A landscape with many valleys, sampled at points; each row gives a point and its height.
A ball rolls from a point to the lowest of its 5 nearest points, and stops where none of them is lower. Distance is the straight distance between rows; heights are no part of it.
q_6: [ 0.92 -0.79  1.68 -0.28 -1.10  0.11 -0.67 -1.79  1.08  0.60 -0.61 -1.49
  1.20 -0.61 -2.59  0.70  1.59  0.47  0.55  0.34  0.29 -1.37  1.29  0.62
 -0.72  3.42 -0.61  1.66  0.99  0.22 -0.74 -0.54 -0.35 -0.16]  (h 21.1)
q_312: [-0.46 -0.02  0.26 -0.25  3.12  1.64  0.67  1.29  1.65 -0.12 -3.57  1.24
 -0.29  1.16  0.42 -0.77 -1.52 -0.06 -0.43 -2.57  0.24  3.51 -2.66 -2.27
 -0.09 -4.29  0.55 -3.52  0.76  0.58  0.08  0.23  1.67  2.11]  (h 44.0)
q_497: [-0.26  0.61 -2.51 -0.09  0.34 -0.70  0.77  0.08 -0.63 -0.02  0.96  1.82
 -1.13  1.47  2.14 -1.00 -0.98 -0.97 -1.04  0.52  0.18 -0.14  0.13  1.51
 -0.13 -1.49  0.54  0.13 -1.35  0.08  1.52  1.74  0.01 -2.08]  (h 43.7)
q_334: [ 0.58 -2.23 -0.65  0.31 -1.12 -1.05  0.07  2.52 -1.90  0.52  2.64  0.21
 -1.34 -0.82 -0.81  0.66  1.35 -0.63  1.20  1.29  0.11  1.12 -0.18  0.54
  0.60 -0.66  0.55  0.05 -1.69 -0.24 -0.02 -0.43 -1.75  2.21]  (h 36.8)
q_475: [-0.56  1.72  1.16  0.81 -0.41  1.57 -0.29 -5.15  0.95 -1.57 -3.06 -1.53
  2.10 -0.09  0.89  0.65  0.31  3.11 -1.36 -0.16  0.35 -3.10  0.67 -0.89
 -2.03  1.52 -2.36  2.37  1.53 -1.97  0.92  0.33  1.83 -2.64]  (h 33.8)
q_318: [ 1.51 -0.23  1.13  0.27 -0.80 -2.36 -1.40 -2.10 -0.06  0.82  1.56 -0.03
 -0.15  0.95  0.34 -0.02 -0.09  0.32  0.40  1.18  0.27 -2.89  2.82  2.07
 -0.77  3.42 -0.78  1.90  1.08  0.52  1.24  0.22 -0.22 -2.50]  (h 32.7)
q_50: [ 0.50 -1.50  1.77  0.65 -2.03  0.13 -0.64 -3.43  1.02  0.09  0.44 -3.19
  0.90 -0.13 -2.45 -0.28  2.03  0.67  0.08  1.01 -0.17 -2.34  2.14  0.01
 -0.93  3.94 -2.74  2.34  2.25  0.56 -0.41 -0.50 -1.09 -0.83]  (h 27.8)
q_964: [-0.81 -0.63 -1.89 -0.53  1.43  0.63  0.32  1.76 -0.19  0.38 -0.85  0.82
 -0.82  2.03  0.34 -0.95 -1.07 -1.08  0.48  0.02  0.53  3.27 -2.30 -0.50
  1.43 -3.68 -0.35 -2.94 -0.71  0.40  0.36  0.45 -0.04  0.98]  (h 29.1)
q_650: [-0.41 -0.11 -0.94 -0.80  2.05  1.39  0.05  1.41  1.28 -0.56 -1.01  1.19
  0.14  1.38 -0.08 -0.09 -0.62 -0.43  0.50 -1.53  0.33  2.93 -1.73 -1.08
  1.04 -3.54  0.27 -1.67 -0.42  0.90 -0.66  0.04  0.69  1.06]  (h 34.4)
q_199: [-1.39  0.77 -1.27  0.35 -0.43 -0.27  1.89 -3.80  0.12 -0.98 -0.52 -1.01
 -0.57  1.13  1.97 -0.88  0.44  0.15 -2.21  0.97  0.28 -2.47  1.91  1.17
 -1.31 -0.01 -3.40  1.08 -0.43 -0.51  1.71  0.05 -0.44 -3.15]  (h 37.3)
q_518: [ 0.25 -0.34  1.11 -0.34 -0.65 -1.29  0.10  0.67 -0.54  0.61  2.32 -0.50
 -0.20 -0.59 -1.43  0.20  0.98 -0.45  0.80  0.56 -0.75 -0.93  1.09  1.02
 -0.12  2.04 -0.55  1.29  0.35 -0.01  0.53 -0.68 -1.19  0.35]  (h 13.6)
q_601: [ 0.49  2.87  0.32 -0.31  1.11  1.35  0.15 -0.65  0.60 -0.89 -2.84  1.40
  2.29 -0.21  3.05  0.50 -2.32  0.37 -0.54 -1.22 -0.10  0.05 -0.91 -2.12
 -1.22 -1.08  0.37  0.55  0.80 -1.41 -0.42  1.28  3.21 -1.59]  (h 13.7)
q_439: [ 0.11 -1.13  0.17 -0.78  1.12 -0.04 -1.26  2.76 -0.23  0.08 -0.67  3.00
  0.70 -0.59  0.15  0.44 -1.26 -0.40 -0.22 -1.92 -0.35  2.35 -1.66 -1.31
  1.12 -1.34  2.90 -1.92 -0.56  0.23 -1.01 -0.67  0.67  2.02]  (h 36.2)
q_777: [-0.92  1.14 -1.74 -0.62 -0.25 -0.49  1.40 -1.80  0.22 -0.49  0.45 -0.06
 -0.67  1.40  1.55 -0.87 -0.82  0.55 -1.77  0.15  0.75 -0.84  1.37  1.41
 -0.06 -1.48 -1.67 -0.75 -1.46  0.07  1.42  0.56  0.02 -2.84]  (h 50.3)
q_87: [ 1.93 -0.97  0.94  0.75 -1.73 -2.15 -0.79  3.15 -2.71  0.65  4.09  0.09
 -1.79 -1.28 -2.79  0.78  1.04 -0.09  0.40  1.79 -0.69 -0.57 -0.33  1.89
  0.70  2.38  0.54 -0.42 -0.98 -0.52  0.10 -0.02 -2.21  2.64]  (h 26.2)
q_489: [-0.53  0.19 -0.26  0.07 -0.12  0.73  0.45 -2.31  0.55 -0.87  0.09 -1.36
  0.11 -0.09 -1.00 -0.17  0.54  0.07  0.26  0.13  0.14 -0.91  1.39  0.69
 -0.31  1.14 -1.23  1.17  0.63 -0.17  0.41 -0.36 -0.21 -1.14]  (h 51.0)
q_353: [ 1.82  0.44  4.30 -0.67 -1.26 -0.40 -1.89  0.42  0.34  1.60 -0.68  0.42
  2.50 -1.71 -0.64  1.65  0.14  0.23  0.40 -0.31 -0.35 -2.87  1.46 -0.12
 -0.75  4.62  0.73  2.05  1.93 -0.23  0.17 -0.11  0.64  1.31]  (h 18.3)
q_619: [-0.34  0.34 -2.37 -0.28  0.10  0.03  1.32 -1.79 -1.23 -0.79  1.43  0.62
 -1.58  0.63  0.67 -0.77 -0.40 -0.94 -0.75  0.73  0.52 -0.50  0.01  0.45
  0.05 -3.19 -0.88 -1.01 -2.19  0.58  0.94  1.10 -0.43 -0.88]  (h 47.9)
q_818: [-0.67 -0.65 -0.57 -0.43 -0.87 -0.74  0.80  0.24 -0.10 -0.09  0.62 -1.06
 -0.59 -0.25 -1.39 -0.52  0.73  0.04  0.46  0.80  0.21  0.24  0.57  0.93
  0.72  0.11  0.41  0.01 -1.11 -0.06 -0.48 -0.98 -1.21  0.27]  (h 45.0)
q_152: [ 0.64 -0.88  1.61 -0.53 -0.60 -0.59 -0.26  2.02 -0.35  0.92  0.32 -0.32
  0.24 -2.10 -1.88  0.48  1.12 -0.05  1.00  0.08 -0.19 -0.01 -0.41  0.47
  0.15  1.30  1.15  0.23 -1.28 -0.55 -1.38 -1.12 -0.71  1.86]  (h 25.5)
q_867: [-0.36 -0.07 -0.35  0.31  0.49 -2.91  0.15 -2.96 -0.40  0.24  2.02  1.00
 -0.65  0.83  0.42  0.06  0.50 -0.98 -0.64  1.15 -0.09 -3.03  3.08  1.89
 -1.44  1.42 -1.78  1.66  0.60  0.16  1.66  0.22 -0.76 -3.22]  (h 43.8)
q_40: [-0.28 -1.13 -1.00 -0.12  1.37  1.28 -0.95  2.90  0.16 -0.03  0.55  1.11
 -0.49  0.29 -0.24 -0.85  0.18 -0.95  0.50 -0.65  0.01  1.74 -1.98 -0.52
  1.05 -2.02  2.21 -2.78 -1.28  1.08 -0.13 -0.04 -0.21  2.60]  (h 34.6)
q_682: [ 0.08 -2.27  1.34  0.66 -0.19  0.34 -0.52  3.84  0.04 -0.12 -0.43 -1.68
 -0.97 -1.66 -1.58 -0.27  1.48  0.35  1.88 -0.18 -1.07  2.47 -1.29 -1.13
  1.39  0.71  1.63 -0.85  1.26  1.12 -2.91 -2.28 -1.21  4.44]  (h 14.0)
q_366: [-0.09  0.02 -1.24 -0.48  2.21  0.55 -0.92  2.34  0.29  0.05 -0.46  2.49
  0.02  1.21  0.64 -0.55 -1.91 -0.87 -0.83 -1.68  0.20  2.29 -1.87 -1.15
  1.25 -3.30  1.34 -3.95 -0.71  0.39 -0.03  0.35  0.72  1.35]  (h 30.1)
q_737: [-0.50  0.71 -0.26 -0.05 -0.15  1.64 -0.05  0.89  0.22 -0.03 -0.43  0.02
  1.04 -0.69 -0.18 -0.46 -0.20 -0.34  1.03 -0.80 -0.26  1.36 -1.24 -0.71
  1.06 -1.31  0.92 -0.24 -0.15  0.55 -0.41 -0.36  0.56 -0.02]  (h 48.5)
q_373: [ 1.74 -1.53  0.88  1.06 -0.96 -1.93 -1.53  5.31 -2.41  0.41  2.54  2.49
 -1.46 -0.69 -0.84  0.95  1.38 -0.18 -0.32 -0.15 -0.95  1.83 -2.06  0.07
  1.09 -1.13  1.72 -1.52 -1.41 -1.00 -1.38  0.54 -0.85  3.25]  (h 15.6)
q_595: [ 0.69 -1.82  1.38 -0.40  0.20  0.28 -1.55  3.37  0.66  0.58 -0.52  1.21
  0.66 -0.76 -0.16  0.66  1.16 -0.22  1.08 -1.01 -1.60  0.92 -1.55 -1.34
  0.91  1.03  2.73 -0.20  0.41 -0.07 -2.35 -1.24 -0.56  3.43]  (h 14.8)
q_793: [ 1.19 -0.22 -1.55  0.88  0.72 -1.22 -0.67  4.05 -1.93  0.96  2.37  3.97
 -2.36  0.81  0.63  0.54 -0.64 -0.99 -0.72  1.03 -0.17  1.81 -1.63  0.13
  1.28 -3.18  1.50 -2.69 -1.44 -0.72 -0.46  1.95 -0.02  2.13]  (h 21.3)
q_643: [ 0.64 -0.03  1.41 -0.85 -1.23  1.15 -0.02 -0.32  0.86  0.36 -1.13 -1.31
  1.13 -1.47 -0.74  0.62  1.18  0.19  0.80 -0.49  0.09  0.10 -0.54 -0.93
  0.41  0.74  0.38  1.37  0.23 -0.56 -0.56 -0.48 -0.03  0.20]  (h 37.0)
q_521: [ 0.17  0.80  1.76 -0.59 -0.37  1.48 -1.09 -0.15  0.91 -0.38 -1.57 -0.50
  2.45 -1.35 -0.49  1.30  0.40  0.98 -0.20 -0.67 -0.45 -0.57 -0.69 -1.94
 -0.33  2.03  0.39  1.43  1.17 -1.04 -0.29 -1.00  2.14  0.09]  (h 26.5)
q_282: [ 0.02 -0.60  0.41 -0.96  4.09  1.58 -2.08  1.15  1.26 -0.25 -3.43  3.28
  1.16  0.21  2.06  1.18 -1.81 -0.26 -0.86 -3.51 -0.67  2.41 -1.81 -2.59
 -0.50 -2.32  2.71 -3.66  1.06  0.57 -1.42 -0.15  2.26  1.58]  (h 52.4)
q_23: [ 0.66  1.85  0.29 -0.44  0.20  0.14  0.11  0.06  0.18  0.30 -1.65  1.91
  2.07 -0.34  1.47  0.16 -1.21 -0.39 -0.46 -0.66  0.26 -0.65  0.70 -0.46
 -0.84  1.02  1.70 -0.07 -0.10 -1.70  0.48  0.98  1.40 -1.78]  (h 23.5)
q_992: [-0.59  1.36  0.38 -0.38 -0.52  1.28  1.00 -2.11  0.64 -0.12 -1.41 -1.07
  1.23 -0.50  0.65 -0.26 -0.72  0.68 -0.48 -0.28  0.29 -1.59  0.43 -0.53
 -0.22  0.55 -1.21  1.09  0.85 -0.80  0.58  0.86  0.78 -1.83]  (h 37.9)
q_421: [-0.88  1.80 -0.51  0.01 -0.02  0.09  1.20 -2.48  0.75 -0.24 -0.80  0.58
  0.84  0.18  1.91  0.01 -0.86  0.36 -0.70  0.21  0.33 -1.56  1.27  0.25
 -1.20  0.72 -1.95  1.30 -0.22 -0.72  1.82  0.76  0.65 -3.66]  (h 28.3)
q_977: [-0.46  0.24  1.41 -0.20 -1.41  0.91 -0.78 -3.07  0.79 -0.18 -1.06 -2.31
  1.68 -0.68 -1.19  0.42  0.41  1.23  0.09  1.09  0.34 -2.10  1.66  0.05
 -1.11  2.04 -2.20  2.15  2.01 -0.08  0.75  0.20  0.87 -0.43]  (h 18.4)
q_269: [-0.31  2.43 -0.57 -0.11  1.01  1.97  0.71 -3.36  0.65 -1.42 -3.38 -0.70
  1.04  0.19  2.82  0.37 -1.66  1.55 -1.73  0.02  0.56 -1.21 -0.21 -1.82
 -0.80 -0.76 -1.55  1.83  0.42 -1.55  1.35  1.52  2.30 -2.67]  (h 22.5)
q_565: [ 0.51 -1.27  1.66  0.25 -1.54  0.78  0.52 -1.13  0.86 -0.02  0.18 -2.48
  0.08 -1.09 -3.51  0.43  1.69  0.33  1.13  0.35  0.83 -0.14  0.84  0.22
  0.06  1.66 -0.32  1.11  1.13  0.84 -1.52 -1.41 -1.65  1.64]  (h 33.4)
q_184: [-0.19 -0.71 -0.40  0.01 -1.22 -1.81  0.44 -2.15  0.37  1.31  2.49 -0.56
 -1.54  1.05 -0.60 -0.41  0.35 -0.42 -0.21  1.26  0.74 -2.16  2.56  2.56
 -1.18  1.91 -2.12  0.03  0.51  0.71  1.16  0.04 -1.43 -1.97]  (h 51.5)
q_293: [-0.06  0.53 -1.90 -0.75 -0.17 -0.04  0.21  0.68 -0.21 -0.24  0.08  1.13
  0.58  0.64  0.91 -0.23 -1.14 -1.22 -0.28 -0.55  1.06  0.38 -0.34 -0.08
  0.80 -0.88  1.14  0.19 -0.74 -0.33 -0.09  1.18  0.39 -0.19]  (h 43.0)
q_95: [-1.19 -0.41 -0.57  0.38  1.64  2.62  0.63  0.81  1.46 -0.86 -3.29 -1.70
 -0.66  0.38 -0.76 -0.96 -0.11  0.86  1.37 -1.34  0.06  3.57 -1.70 -2.42
  0.76 -3.38  0.37 -2.56  1.00  1.80 -0.84 -1.09  0.18  2.00]  (h 41.5)
q_851: [-0.36  2.51 -1.60 -0.13  0.92  1.60  1.22 -1.81  0.55 -1.01 -2.06  0.56
  0.46  0.96  2.36 -0.57 -1.61  0.38 -0.95 -0.45  0.56 -0.30  0.12 -1.13
 -1.01 -0.99 -0.39  0.45 -0.64 -0.55  0.41  1.27  1.90 -2.47]  (h 17.8)
q_576: [ 0.29 -1.64  1.03  1.04  0.25 -2.01 -0.22 -0.47  0.50  0.98  3.46 -1.33
 -2.07 -0.38 -1.52 -0.04  1.40 -0.16  0.84  1.32  0.60 -2.51  1.87  2.52
 -0.12  1.87 -1.22  0.53 -0.06  0.07  0.53 -0.63 -2.68  0.73]  (h 42.6)
q_41: [-1.05  1.76 -1.86 -0.27  0.62 -3.72 -0.22 -1.29 -1.45  0.15  0.70  3.05
 -0.45  1.95  2.86  0.44 -1.40 -0.71 -2.33  0.59  1.15 -2.59  2.12  3.42
 -1.06  0.01 -0.20  1.03 -0.59  0.75  2.07  1.29  1.05 -4.48]  (h 46.7)
q_881: [ 0.38  0.47  1.27  0.20  0.77  1.58 -0.38  0.89  0.57 -0.29 -2.00  0.30
  1.22 -0.54  0.82  0.57 -0.78 -0.19 -0.11 -2.43  0.24  2.05 -1.68 -2.81
  0.81 -0.32  2.11 -0.91  1.43  0.58 -1.75 -1.15  1.67  1.08]  (h 43.1)
q_570: [ 1.11  0.82  0.27 -1.60 -0.08 -0.23 -0.36  1.56 -0.38  1.51  0.01  1.71
  0.81 -1.16  0.55  0.52 -0.75  0.02 -0.26 -1.00  0.45 -1.06 -0.46 -0.07
 -0.44  1.19  1.46  0.50 -0.25 -1.26 -0.68 -0.39  1.62  0.11]  (h 32.5)
q_252: [-0.09  2.33 -2.36 -0.48  0.94 -0.68 -0.62  0.87 -1.59 -0.23  0.20  3.07
 -0.88  1.41  2.80 -0.15 -2.38 -0.89 -1.26  0.40 -0.40 -0.62 -0.21  0.51
 -0.39 -1.26  1.09  0.04 -1.43 -0.68  1.15  1.58  1.21 -2.45]  (h 47.4)
q_909: [-0.67 -0.96 -2.78  0.64  0.00 -1.10  0.56  2.00 -0.56 -0.50  1.77  0.32
 -2.52  1.41 -0.94 -1.40 -0.44 -1.50  0.54  1.08  0.24  2.57 -1.53  0.64
  1.84 -3.66  0.48 -2.25 -2.53  0.96 -0.29  1.13 -1.33  0.65]  (h 29.8)
q_709: [-0.14 -1.80  0.74  0.64 -1.89 -0.26  0.61 -0.69 -0.19  0.55  3.45 -1.93
 -1.29 -0.21 -2.13 -0.11  2.10  0.11  1.32  1.23  0.38 -0.43  0.71  1.35
  0.48  1.54 -1.65  0.46  0.38 -0.35  0.21 -0.75 -3.14  1.39]  (h 44.8)
q_230: [-1.07  1.24 -1.61  0.06  0.19 -2.53  1.09 -2.50  0.14 -0.32  0.45  1.54
 -0.40  1.56  2.62 -0.85  0.80 -0.72 -1.25  0.68  0.51 -2.92  1.49  2.92
 -1.66  0.84 -2.23  1.55 -0.56  0.10  2.59  0.71 -0.40 -3.95]  (h 43.6)
q_393: [-0.58 -0.29 -1.82  0.12  1.48 -0.13 -0.27  1.99 -0.75  0.84  0.84  2.28
 -1.66  2.28  0.75 -0.89 -1.64 -1.15 -0.45 -0.10  0.81  2.16 -0.85  0.18
  0.58 -3.39  1.04 -2.88 -1.22  0.40  0.40  1.59  0.77 -0.48]  (h 25.7)
q_479: [ 1.01  0.02  3.22 -0.43 -1.17  0.39 -2.01 -2.57  0.93  0.14 -1.25 -1.03
  3.07 -1.02 -1.22  1.35  0.83  1.14  0.22  0.02  0.30 -2.58  0.80 -0.33
 -1.78  4.30 -1.00  2.74  2.89 -0.42  0.13  0.11  1.08 -0.50]  (h 7.4)
q_43: [ 1.30 -0.77  1.65  0.25 -1.04 -1.49 -1.09  3.74 -1.25  0.61  2.04  1.12
 -0.12 -1.29 -1.51  1.20  1.10 -0.84  1.12  0.67 -1.52  0.74 -0.67  0.08
  1.28  1.05  1.89 -1.24 -0.88 -0.76 -1.29  0.21 -0.77  2.70]  (h 15.4)
q_321: [-1.01  2.53 -0.10  0.97  0.86  1.99  0.52 -4.61  0.28 -1.21 -2.99 -0.99
  0.93  0.91  2.40  0.25  0.26  2.40 -1.75  0.25 -0.18 -2.51  1.48 -0.50
 -1.73  0.49 -2.88  1.40 -0.04 -1.04  1.33  0.85  1.33 -3.54]  (h 29.6)
q_63: [ 0.61 -1.56  2.09  0.63 -1.97 -1.11 -2.02 -2.81  1.01  1.46  1.60 -1.43
  1.67 -0.19 -1.21 -0.21  0.72  0.57  0.23  0.47  0.24 -3.26  2.52  0.62
 -1.85  5.11 -1.21  2.60  2.65  0.05 -0.01  0.31 -0.49 -1.32]  (h 17.1)
q_440: [-0.95  1.08 -1.59  0.41 -0.06  1.27  1.43 -2.26  0.30 -0.32 -1.08 -2.01
  0.06  0.60  0.21 -0.45 -0.38 -0.07 -1.32  0.46  0.31  0.51 -0.82  0.32
  0.67 -1.47 -0.86 -0.63 -1.10  0.10  0.52 -0.35  0.62 -1.17]  (h 72.0)
q_389: [-0.53  2.21 -1.26  0.87  0.03  0.22  2.04 -4.28  0.86 -1.24 -1.94 -1.83
 -0.13  1.81  2.09 -0.53 -0.52  1.07 -2.14  0.58 -0.34 -1.74  0.48 -0.20
 -1.30 -1.05 -3.45  0.85 -0.37 -1.02  1.33  0.90  1.14 -3.55]  (h 32.8)
q_214: [ 0.11 -0.43 -0.77  0.05 -0.53 -1.83  1.00  0.51 -1.49  0.21  3.54 -0.35
 -1.98 -0.66 -1.36  0.40  0.56 -0.19  0.50  1.28  0.38 -0.52  0.48  2.31
  0.51 -0.21 -0.46  0.37 -1.56  0.04  0.96  0.12 -2.12  0.21]  (h 38.6)
q_354: [-0.12  1.14  0.61  0.08 -0.47 -0.09  0.19 -2.55  0.17  0.17 -0.23 -0.09
  1.01 -0.61  0.12  0.69 -0.09  0.01 -0.43 -0.09 -0.69 -2.27  1.42  0.58
 -1.15  2.06 -0.42  1.86  0.62 -0.34  1.16  0.46  0.31 -2.39]  (h 32.6)
q_580: [-0.23 -1.75  0.36  0.24 -1.37 -0.68  0.68  1.52  0.08 -0.24  2.20 -2.65
 -1.25 -0.48 -2.64  0.53  1.23  0.39  1.30  0.61  0.16  1.14  0.05  1.24
  1.02  0.60  0.27  0.11 -1.26  0.25 -0.74 -1.04 -2.45  1.93]  (h 38.7)
q_451: [-0.22  1.23  0.00  0.40  1.70  2.94  1.07 -1.58  0.62 -0.96 -2.98 -1.91
  0.15  1.28  1.71 -0.80 -1.38  1.59 -0.29 -1.23  0.79  2.02 -1.04 -2.52
  0.83 -3.87 -0.07 -0.47  0.84 -0.82  0.08  1.34  2.96  0.17]  (h 68.0)
q_545: [-1.10 -0.22 -0.98  0.11 -0.05  1.25  1.25 -0.79  0.55 -0.58 -1.35 -1.41
 -0.63  1.47  0.26 -1.25 -0.38  0.04  0.26 -0.89  0.89  1.54 -0.43 -0.58
  1.31 -2.58 -0.19 -1.02 -0.02  0.32  0.22  0.16  0.32 -0.08]  (h 58.1)
q_381: [-0.46 -1.65  1.43  0.29 -0.77  0.89 -0.43  1.31  0.69 -0.04 -1.05 -3.22
  0.62 -1.68 -2.98  0.12  1.95  0.35  1.86  0.10 -0.26  1.02 -0.16 -1.25
  0.57  1.76  1.00  1.10  1.27  1.00 -1.60 -2.58 -1.34  2.05]  (h 19.9)
q_348: [-1.05  0.28 -2.01  0.32 -1.50 -1.03  1.11 -1.83 -0.13 -0.25  1.73 -1.73
 -1.36  0.45 -0.83 -0.65  0.77 -0.67 -0.17  1.78 -0.09 -1.45  1.83  1.83
 -0.50 -1.15 -1.70 -0.42 -0.38  0.62  1.12 -0.46 -2.04 -1.08]  (h 73.2)
q_248: [-0.26  1.69 -1.17 -1.04  0.10 -1.38  0.20 -1.16 -0.53 -0.01  0.82  1.63
 -0.25 -0.27  0.38 -0.37 -1.42 -0.33 -1.37  0.57 -0.10 -1.49  1.17  0.94
 -0.55  0.45 -0.28  0.44 -1.35 -0.32  0.86  0.40 -0.11 -2.31]  (h 39.0)
q_369: [-0.72 -0.46 -2.02  0.44  0.08 -0.06  1.22  1.03 -1.22 -0.01  2.39  0.17
 -1.86  0.70 -0.29 -0.54 -0.09 -1.16  0.11  2.03  0.60  0.93 -1.01  0.01
  0.54 -2.12  0.21 -1.20 -2.01  0.50  0.92  0.65 -1.62 -0.17]  (h 35.5)
q_986: [-0.61 -1.63 -0.63  0.05 -0.79  0.10  0.08  2.56 -0.32  0.22  1.33 -0.62
 -1.08 -0.36 -1.87 -0.87  1.28 -0.61  0.82 -0.18 -0.11  2.05 -1.15  0.18
  1.80 -1.17  0.95 -0.60 -0.97  1.31 -1.18 -1.01 -1.86  2.57]  (h 29.3)
q_322: [-0.17  1.85 -1.30  0.36  1.77  1.94  1.02 -1.24  0.45 -1.36 -1.28 -0.62
  0.36  1.83  1.85 -0.37 -1.64  0.41 -0.80 -0.99  0.34  1.60 -1.19 -1.46
  0.18 -2.59 -0.78 -1.07 -0.87 -0.58  0.29  1.21  1.68 -0.50]  (h 36.7)
q_36: [ 0.66 -0.19 -0.70 -0.64  0.44 -0.27 -0.45  1.94 -1.32  0.94  1.62  1.24
 -0.87  0.28 -0.10 -0.05 -0.68 -0.92  0.56 -0.20  0.01  0.91 -0.56  0.56
  1.07 -0.36  1.83 -0.90 -0.72  0.18 -0.69  0.39 -0.62  1.21]  (h 34.2)
q_926: [ 0.63 -2.38  2.40  0.62 -0.76 -1.31 -1.10  5.69 -1.52  0.21  1.07  0.91
 -0.25 -1.56 -1.51  0.56  0.63  0.95  1.00 -0.49 -1.54  1.09 -1.48 -0.47
  1.05  1.43  2.39 -0.67  0.10 -0.27 -2.01 -1.60 -0.80  3.94]  (h 4.9)
q_484: [ 0.67 -0.38  0.15  0.14 -0.67 -3.45 -0.46  0.11 -1.63  1.07  3.99  1.06
 -2.77 -0.49 -1.87  0.70  0.66  0.32  1.14  2.57 -0.31 -1.60  2.13  2.51
 -0.35  2.88 -1.46  1.21  0.34 -0.08  1.67  1.09 -1.35 -0.08]  (h 58.6)
q_612: [ 0.09 -1.74  1.25  0.15  0.17  1.10 -0.17  2.60  1.09 -0.03 -2.08 -0.11
  0.58 -1.82 -0.81 -0.25  1.78  0.18  1.56 -1.34 -1.12  2.43 -1.44 -2.07
  1.20  0.74  2.01 -0.68  1.95  1.41 -2.42 -2.54 -0.65  2.90]  (h 14.3)
q_562: [ 1.49 -0.15  0.76  0.04 -0.17 -0.06 -0.32  2.54  0.04  1.10  0.36  0.75
  0.73 -1.55 -0.39  0.18  0.39 -1.09  0.62  0.10 -0.07  0.63 -0.17 -0.44
  0.42  0.59  1.97 -0.44 -0.47 -0.74 -0.90  0.04 -0.21  1.50]  (h 25.6)
q_627: [-1.15  1.16 -2.28  0.14  1.36  0.68  0.62 -0.63 -0.06 -0.29 -0.34  1.16
 -0.32  1.83  2.09 -1.13 -2.19 -1.03 -1.15 -0.23  0.63  1.39  0.01  0.27
  1.22 -3.38 -0.17 -1.16 -1.49 -0.02  0.06  1.21 -0.35 -1.11]  (h 34.7)
q_639: [-1.00 -0.77  0.02  0.11  0.43  2.51  0.04 -0.36  1.24 -0.99 -2.41 -2.37
  0.58 -1.48 -0.28 -0.18  1.37  0.74  1.02 -0.55 -0.57  1.77 -1.52 -1.31
  0.38 -0.34  0.26  0.30  1.20  0.77 -1.04 -1.35  0.69  0.88]  (h 48.9)
q_999: [-0.85 -1.27 -0.25 -0.04 -0.10  2.54  0.23  1.79  1.16 -0.41 -1.60 -2.09
  0.29  0.18 -1.25 -0.94 -0.31  0.71  0.72 -0.89 -0.67  3.46 -1.60 -1.16
  1.09 -1.06  0.46 -1.00  0.62  1.94 -2.34 -1.58 -0.32  2.34]  (h 25.4)
q_995: [-1.26  1.67 -2.43  0.20  0.71 -1.53  2.51 -3.32 -1.42 -1.28  0.31  0.28
 -2.11  2.55  2.87 -1.47 -0.17 -1.02 -1.89  0.79  0.23 -2.34  1.60  1.87
 -1.37 -1.46 -2.87  0.65 -1.65 -0.21  2.69  0.14  0.30 -4.82]  (h 44.1)
q_244: [ 1.53 -1.60  0.69  0.93 -1.17 -3.44 -1.55 -1.66 -0.35  1.30  4.27 -0.54
 -1.00  0.27 -0.15 -0.16  0.95 -0.39  0.05  1.58  0.20 -2.51  2.84  2.90
 -1.86  4.24 -1.38  2.27  1.11  1.26  0.82 -0.14 -1.54 -1.26]  (h 45.4)
q_219: [ 0.98  1.99  0.78 -0.90  0.09 -0.46 -0.11 -1.65 -0.23  0.22 -2.78  1.06
  2.46 -0.37  2.29  1.66 -2.04  0.76 -0.96 -0.40 -0.32 -1.84  0.71 -0.43
 -2.09  1.59 -0.77  1.49  0.51 -0.90  0.77  0.59  2.31 -2.61]  (h 22.2)
q_563: [-0.36  1.35  0.19  0.70  1.02  1.86  0.22 -2.21  0.67 -1.24 -2.80 -1.09
  1.01 -0.26  0.42  0.67 -0.23  1.28  0.14 -1.44  0.14  0.54 -1.05 -2.55
 -0.27 -1.43 -0.43  0.43  0.82  0.29 -0.06  0.38  2.45  0.19]  (h 65.8)
q_773: [ 0.39  0.15  0.08 -0.14 -0.34 -2.55 -0.74 -0.49 -0.55  1.21  2.01  1.47
 -0.18 -0.58  0.86  0.09 -0.02 -0.58 -0.33  1.28  0.08 -3.25  1.92  2.40
 -1.02  2.18  0.28  0.86  0.39 -0.18  0.69  0.57 -0.12 -1.09]  (h 45.7)
q_472: [-0.48 -1.68 -0.85  0.01 -1.33 -0.14  0.86  0.95 -0.60  0.04  3.05 -1.36
 -2.57 -0.43 -1.67 -0.67  0.99  0.33  0.70  1.19  0.43  0.67 -0.21  1.39
  0.74 -1.89 -1.15 -1.20 -1.62  0.09 -0.31 -1.03 -3.14  1.62]  (h 42.0)
q_829: [ 0.50  1.63  0.25 -0.29  2.24  1.99 -0.07 -0.82  0.88 -0.86 -2.80  0.55
  1.65  0.93  1.43 -0.81 -1.64  1.19 -0.21 -1.98 -0.66  2.15 -1.50 -2.27
  0.37 -2.74  0.97 -1.26  1.72  0.45 -1.07  0.12  2.31  1.06]  (h 52.0)
q_728: [ 0.60 -0.38  3.10 -0.28 -0.73  0.35 -1.33  1.85  0.06  0.13 -1.84  0.34
  2.48 -1.54 -0.90  1.68  0.45 -0.50  1.63 -0.65 -0.98  0.73 -1.14 -1.27
 -0.02  2.24  1.68  0.62  0.91 -0.67 -1.61 -1.07  0.67  2.42]  (h 20.6)
q_120: [ 0.05 -1.97  0.75 -0.02 -0.13  0.09 -0.80  3.77  0.00 -0.30  0.05  0.14
 -0.34 -1.53 -0.53 -0.01  0.87 -0.98  0.95  0.02 -0.84  2.40 -1.50 -1.24
  0.66 -0.34  2.31 -0.52  0.57  0.03 -0.99 -1.53 -1.02  2.84]  (h 20.3)
q_146: [ 0.85 -1.72  2.43 -0.49 -1.12  0.62 -0.69  3.20 -0.34  0.71 -0.17 -1.12
  1.30 -2.48 -1.51  1.68  1.46  0.17  1.55 -1.14 -0.96  0.86 -0.65 -1.50
  0.10  3.01  1.53  0.40  0.95  0.61 -1.70 -0.81 -0.36  2.95]  (h 19.2)

For each start below, name the point where the ball stops.
q_95 => q_926
q_472 => q_926
q_334 => q_926
q_580 => q_926

Call two points neighbours if one is among the 5 nearest of the other. Go from one point of each pair to the other, from neighbour to neighbour, staying as low as possible. Name the highest point that can't be avoided.
q_926, q_479 => q_728
q_926, q_601 => q_570
q_926, q_518 => q_152
